Each row is a point on a tangle of strands that fork, close into loops and nearly touch. The rows are in no order.
Two points are linked if the straight distance between their rows is under 76.7. Some points are linked to none.
j_206: [-35 -14 -15 -43   8   8  33  16  -1  52  -7 -32  -3 -36   5 -12 -55 -29
  15   4  -8  -3]
j_605: [ -3   6  18 -14  15  14  -4  -2  23  16   3  25  11  -3  -1 -16  -2  20
  -4 -12  31 -17]
j_287: [ 10 -29  -2  -5 -44   8 -15  22  -4  44   6   6  -2  29  24  17  14  23
   9   2  36  17]
j_784: [  4 -26 -25 -15  27 -48  30 -24  -1   0   5  -2  17  -3  -1 -22  -9 -21
  25  -9 -20  59]
j_480: [ 20  -3   6  34 -32   1 -21   6   4 -43  -2   6 -19  53   4 -10  21  27
  -8  43   5  35]
j_59: [-25   9   0 -37   4   7  29  16   2  50   5 -22  28 -36   5 -29 -49 -23
  17 -15  -4   3]
j_139: [ -3  27  27   9   5  16  -1   3  -1   4  26   5   6  -5 -12  18  -3  12
 -12   5 -24 -30]
j_832: [ 13 -23   3  27 -33  -4 -10  -4  -3 -36   6 -12 -29  41   9  19  24   9
   6  40 -24  11]
j_770: [  3  18  -3  20 -38  -7 -10   2 -38  -4  47  -4 -12   5  13  39  22  35
 -18  16 -18 -14]
j_317: [ 11  33  38 -12   5  39  -1   7   6  38  18 -14  29  -8  11   8  -6  -6
   8   2 -32 -34]
j_457: [-14 -33   0 -14  -5  23   6  25  33  47 -10 -13  -5  19   5  11  -7 -15
  20  27  -2   6]
j_634: [ 17   5  -1   9  -2   1 -29 -15   5 -12  15  31  37  43  10 -19  31  13
  17   7 -30  24]
j_290: [-10  18   7  -5   6  -3  21  -2   6  -9   2  14 -28 -15 -20 -17 -12  26
 -23  -7  34 -17]
j_20: [ 12 -16   9  -3 -26  25 -27  29   1  55   5  -3  38  17  20  16   9  10
  12  -7  21   1]
j_613: [ -7 -29 -21 -23  28 -29  34 -13   1  19 -17   5  -1 -18  -5 -12 -11 -21
  18 -19 -10  28]
j_296: [  8  54  -3  -1  16 -11   2  -5 -21 -53 -10   8 -25 -14 -34  -2  -3   5
 -41  11  16  -5]
j_746: [ -6  20 -13   5 -17   0  -9 -16 -13 -26  14  14 -31  27   4 -11  35  24
 -10  33 -14 -20]
j_274: [-28   1   2   4 -16   9   5  11 -14   3  18 -24  21   0   2  17   4 -33
  34 -12 -64 -10]
j_207: [-40  16  -7 -27   5   1  17  -2  -3  37  28 -29  -9 -46   0   4 -32  10
 -21   4 -10 -26]
j_646: [  5 -22   8  -6 -58   1  -5  11 -22  14  13  15   7   8  34  24   4  24
   7 -35  31   0]
j_187: [  1  17   7  13   1  -2 -19   0  12 -47 -25  34   4   3 -23 -18   1  -4
 -16 -26  33  13]
j_361: [ -2   6 -19  18   0  -5 -32 -16  10 -23   1  49  26  32   8 -38  19  19
  -8  -8  51   6]
j_355: [ -4 -38 -13   3 -43 -15  -3 -13 -20 -24  22 -18 -19  33  28  25  21  -2
  22  21 -35  12]
j_95: [ 19  50  21   5  26  -6  13 -15 -24 -45 -11  10 -14 -38 -24   5 -16  -2
 -37 -14  24 -17]
j_89: [  9  40  30 -11  -6  38  -5  30   5  42  13 -32  55 -18  13 -18 -22 -35
  33  -9 -32 -18]
j_529: [-26  13   8 -38  -2  24  15  -8  18  50  25 -24  32 -22  25 -40 -44  -1
  10 -33  28 -12]
j_452: [-22 -13 -14   7   6  -4 -26 -18   6 -13   9  35  39  15  15 -26  17   9
  13 -48  38 -15]
j_649: [ -6  -7 -10   2  11 -27  14   0  11   2  39 -21   9  13 -12  19 -15 -15
  12  51 -45  33]
j_771: [ 42 -32 -13   2  34 -32  15 -37  -7 -29 -27 -17 -20   9   2 -17   1 -29
 -17  34 -17  53]
j_924: [ 50  31  16   6  31   0   5  12 -17 -24 -66   1 -19 -10 -27   1   3 -23
 -28 -12  14  17]
j_58: [-31   8  11  11 -34  16   3  12 -32  12  25 -41  12 -26  19  28 -22 -10
   2 -29 -38 -47]
j_601: [ 46 -13 -10  -1  36 -18  15 -22  -9 -18 -52 -17 -41   7 -12 -11  15 -30
 -17  38  -8  39]
j_26: [ -2 -19   7  12  18  -1 -13  -1  23 -29 -38  23  22 -16 -26  11  -3 -34
  12 -40 -22   0]
j_160: [-14  32  22 -11  18   5  11 -12   1  19  30 -12   3 -36  -4  10 -25  15
 -20   0  -8 -43]
j_940: [  9  -8  -7 -15  -6  14 -24  -3   8  10   2  11  15  38  22  -5  46   1
  28  11 -35   6]
j_536: [  6 -11  -3   5  -2  -9  10  10  28 -25  -8 -14 -48  22 -25  -4   1  14
  -7  59  11  23]
j_483: [-25  11 -14  33 -31  -5  -7  14 -27  13  56 -23  -9   0  11  50   6  19
 -12  23 -27  10]
j_631: [ 11 -22 -14  13   2 -21  13  -1  34 -41   9 -31 -41  15 -18  18 -11 -11
 -14  68  -4   9]
j_443: [ 41  22  -6  -7  31  -5  20   6 -25 -19 -58 -18 -47  -9 -30  -8  15 -14
 -27  14   7  13]
j_275: [ -1 -15  -4 -17   8  24 -27  -5  19   3 -24  15   3  20   3  -5  47 -11
  23   4 -34 -21]
j_641: [ 15  26  29   9  -9  23  -6  -3 -12   3  25  10  -1  10  16  14  18  23
  -3   3   0 -41]
j_232: [  7  21 -11  19 -34 -13 -11 -20 -36 -23  34  20 -16  34  21   0  27  36
 -12  28 -15  -6]
j_15: [-26  20 -16 -11  12 -23  24 -10 -13 -14   9  -4 -41 -46 -22  -5 -12  28
 -37  -2  31 -20]
j_334: [ 21   7  24 -26  45  14 -15  -8  33  28 -14  14  35 -32  -2  -7  -7   4
   3 -16  29 -26]
j_854: [-26 -26   7   1   7  14  -7   2  23 -12 -30   8  12 -20  -6   4   5 -28
  21 -46 -28 -30]
j_105: [  6   6   8  10   7  -2 -17 -10  16 -12   8  32  30  22 -12  -8   7   3
   9  -9 -24  24]
j_80: [ -6  43  37  14  27   2   6 -20  -6 -12  37 -12  -3 -47  -1  16 -34  33
 -25  -6  20 -47]
j_153: [-15   8  11 -23 -33  26   9 -10 -22  37  33 -21 -17   0  41  -4   1  26
  -8  -5  18 -43]
j_616: [  0 -30  -9   9 -50 -14 -13  -1 -21 -18   8  21  11  23  27  16  19  13
  21 -40   3  12]
j_505: [-58  -8 -28 -22   0  -4  27  13  -6  38  25 -38 -16 -40   1  11 -49 -14
  -8  19  -6  -6]
j_365: [ 43  11  17  18  28  -7   8   3  -8  -5 -47  17  -5 -21 -32  16 -14 -22
 -19 -13  -4  21]
j_619: [ 22 -29   1  31 -39  -2 -41  12  -6 -27 -14  19  21  23   7  27  28   7
  13 -29  10   7]
j_671: [-34  24 -18  10 -28  15   1  27 -33  37  59 -44  12 -13  15  26 -14  -4
   2  24 -31   4]
j_456: [-46 -30 -19 -17   5  -2  -9 -12  19   4  -1  23  14  -1  14 -36   9   8
  12 -48  41 -18]
j_280: [ 23  15 -12  22 -10   9 -41   1  -8 -40 -19  34  19  35  22 -15  41  21
   4  -8  61 -22]
j_373: [  2  -5 -19  21  13 -23   0  -2  22 -17  35 -26 -17   2 -12  37 -10  -4
 -17  73 -30  23]
j_855: [-20 -22   5  -2  -9  22  -7   2  13  -8 -24   1  -7   4   4   9  25 -20
  22 -19 -39 -32]
j_196: [-18 -23  -6 -25   3   5  25  15  24  43   3 -15 -29  12  -5  11 -14 -12
  10  49  -8   5]
j_390: [  5  10  11  14   7  12 -34  -8  18 -53 -32  35  17   7 -21  -8  16 -20
  -6 -31   3  -8]
j_193: [-31 -42  -6 -11   7   7 -21  19  32  34 -27  -3  30 -15  -9  -5  -9 -12
  12 -32  21 -16]
j_747: [-22  15  15 -25 -19  33  11 -17  -4  43  34 -28  12  -7  42 -24 -27  15
   8 -27  33 -32]
j_760: [ 36  18  -1   5 -25   8 -20  -4 -18 -34 -10  37   0  22  38   2  40  24
  11   1  40 -32]
j_284: [-26 -14  -7  15  -2 -15  14   7   5 -11  30 -23  12  13  -5  23 -14 -29
  26  18 -54  14]
j_70: [ 37 -42 -22   1  40 -39   9 -29   8 -11 -23  -1  20  10   2 -17  -2 -28
  11   3 -11  69]
j_181: [ -6   8 -20  -6  -7   5  -7  -8  12 -31 -18  28 -27  29   1 -37  32  17
   0  20  15 -10]
j_306: [ 30   6   7 -13  39  -7  13 -16  -3   6 -28  26   9 -25 -17  -6  -3 -12
 -10 -25  -1   5]
j_906: [ 42   7  24 -11  46   3   3 -11  10  16 -35  17  19 -44 -10  -3 -14  -3
 -12 -31  23 -15]
j_512: [ 13 -15  -1   0  10 -15  24  21  21   3 -22  -1 -44  -1 -31   8 -18   7
  -9  34  27  26]
j_360: [ -8 -21  -7  -9 -42   4   3  13 -19   4  11 -18  22  14  27  19  17 -34
  48 -24 -40  10]
j_894: [  6 -29   7  41 -24   9 -33  25  14 -23 -29   8   6  20 -10  20  16   3
   7 -26  24   0]
j_841: [-10 -20   6   0  -6  18 -22  26  18  43  -3  -2  50   4   4   2  -3  -5
  16 -26  11  -5]
j_446: [-10  48  -8  16  -6  -2 -12 -10 -15 -54  15  15 -25  15 -17 -10  13  20
 -34  27   6 -10]
j_917: [-35  28  -5   6 -21  21  -3  23 -31  26  44 -45  17 -33  14  25 -20 -11
  -1  -1 -42 -28]
j_78: [ 12  -7 -14 -10  41 -21  35 -29 -29  19 -20   9 -14 -24  -8 -21  -1  -6
 -11 -31   1   8]
j_608: [ 21 -10 -29  31  42 -49  24 -43 -44 -19  12 -20   3   1  -1 -18 -10 -13
 -22   3 -26  68]
j_251: [ 13  47  38  19  21   0  11  -7 -11 -32  10   1  -7 -47 -22  11 -38  21
 -35 -16  31 -34]
j_348: [ 10  16  13 -17 -15  23  -2  -3  -9  29  27  16  -7  25  33  -5  25  33
   2  13  16 -28]
j_752: [ 20  -5  -1 -11  20 -13  33  11   2  24 -34  -4 -49 -24 -26  -1 -14  10
 -16  20  23   7]
j_340: [ 16  -1   1  11   3 -11 -14  10  18 -38 -36  20 -10  11 -26 -12  -6  -4
 -16  -5  33  43]
j_271: [ -6 -35   4  19 -14  10 -11  24  31  10 -19   0  -6  24  -6  16   7  -2
  16   2   7   6]
j_715: [-42 -36 -10 -17  -1  -2   5  -1  28   8 -20  10 -10 -13  -4 -21  -3   3
   7 -38  29 -14]
j_24: [-14   2 -34  -1  27 -34  31 -30 -42   1  -1  -5 -38 -41 -16 -11  -7   9
 -33 -16  15   2]
j_523: [  1  29  24  -5   2  16   1  45   9  46  12 -10  61 -16   2 -14 -36 -31
  32  -8 -20  14]
j_943: [ 12 -14  12  23   3 -11  -8  -6  23 -35  -8  16   0  20 -19   2 -12  -8
  -5  17 -11  44]
j_804: [-21 -20  -9   2 -38 -13   2  -9 -24  -9  24   1  18  20  27   1  16  -5
  32 -41 -23  10]
j_301: [ 15  26  -4   8 -13  10 -23  12  19 -49 -31  17 -19  44  -8 -29  23  20
 -16  37  21  19]
j_827: [ 25 -17  -1 -22  27  -6  22  10  15  39 -54   0 -24 -35 -12 -17  -4  10
 -11 -14  43  -4]
j_381: [-11  -3 -10 -28  15  -2  16   5  14  34  17 -16  -9  10 -13  12  -3 -11
  11  58 -41  19]

How many points has the smallest loop of links through each point below? Write - if it is on no loop.
j_334 => 8
j_390 => 11
j_924 => 10
j_381 => 12
j_207 => 11
j_483 => -

A piece is two or more points that can be reached from each other along the links. Count, over all rows, the pieces, the separate loops (a circle has one, a figure eight two, a Y none), the forks (points with three links) and the tips (points with one).
pieces => 4
loops => 5
forks => 7
tips => 5
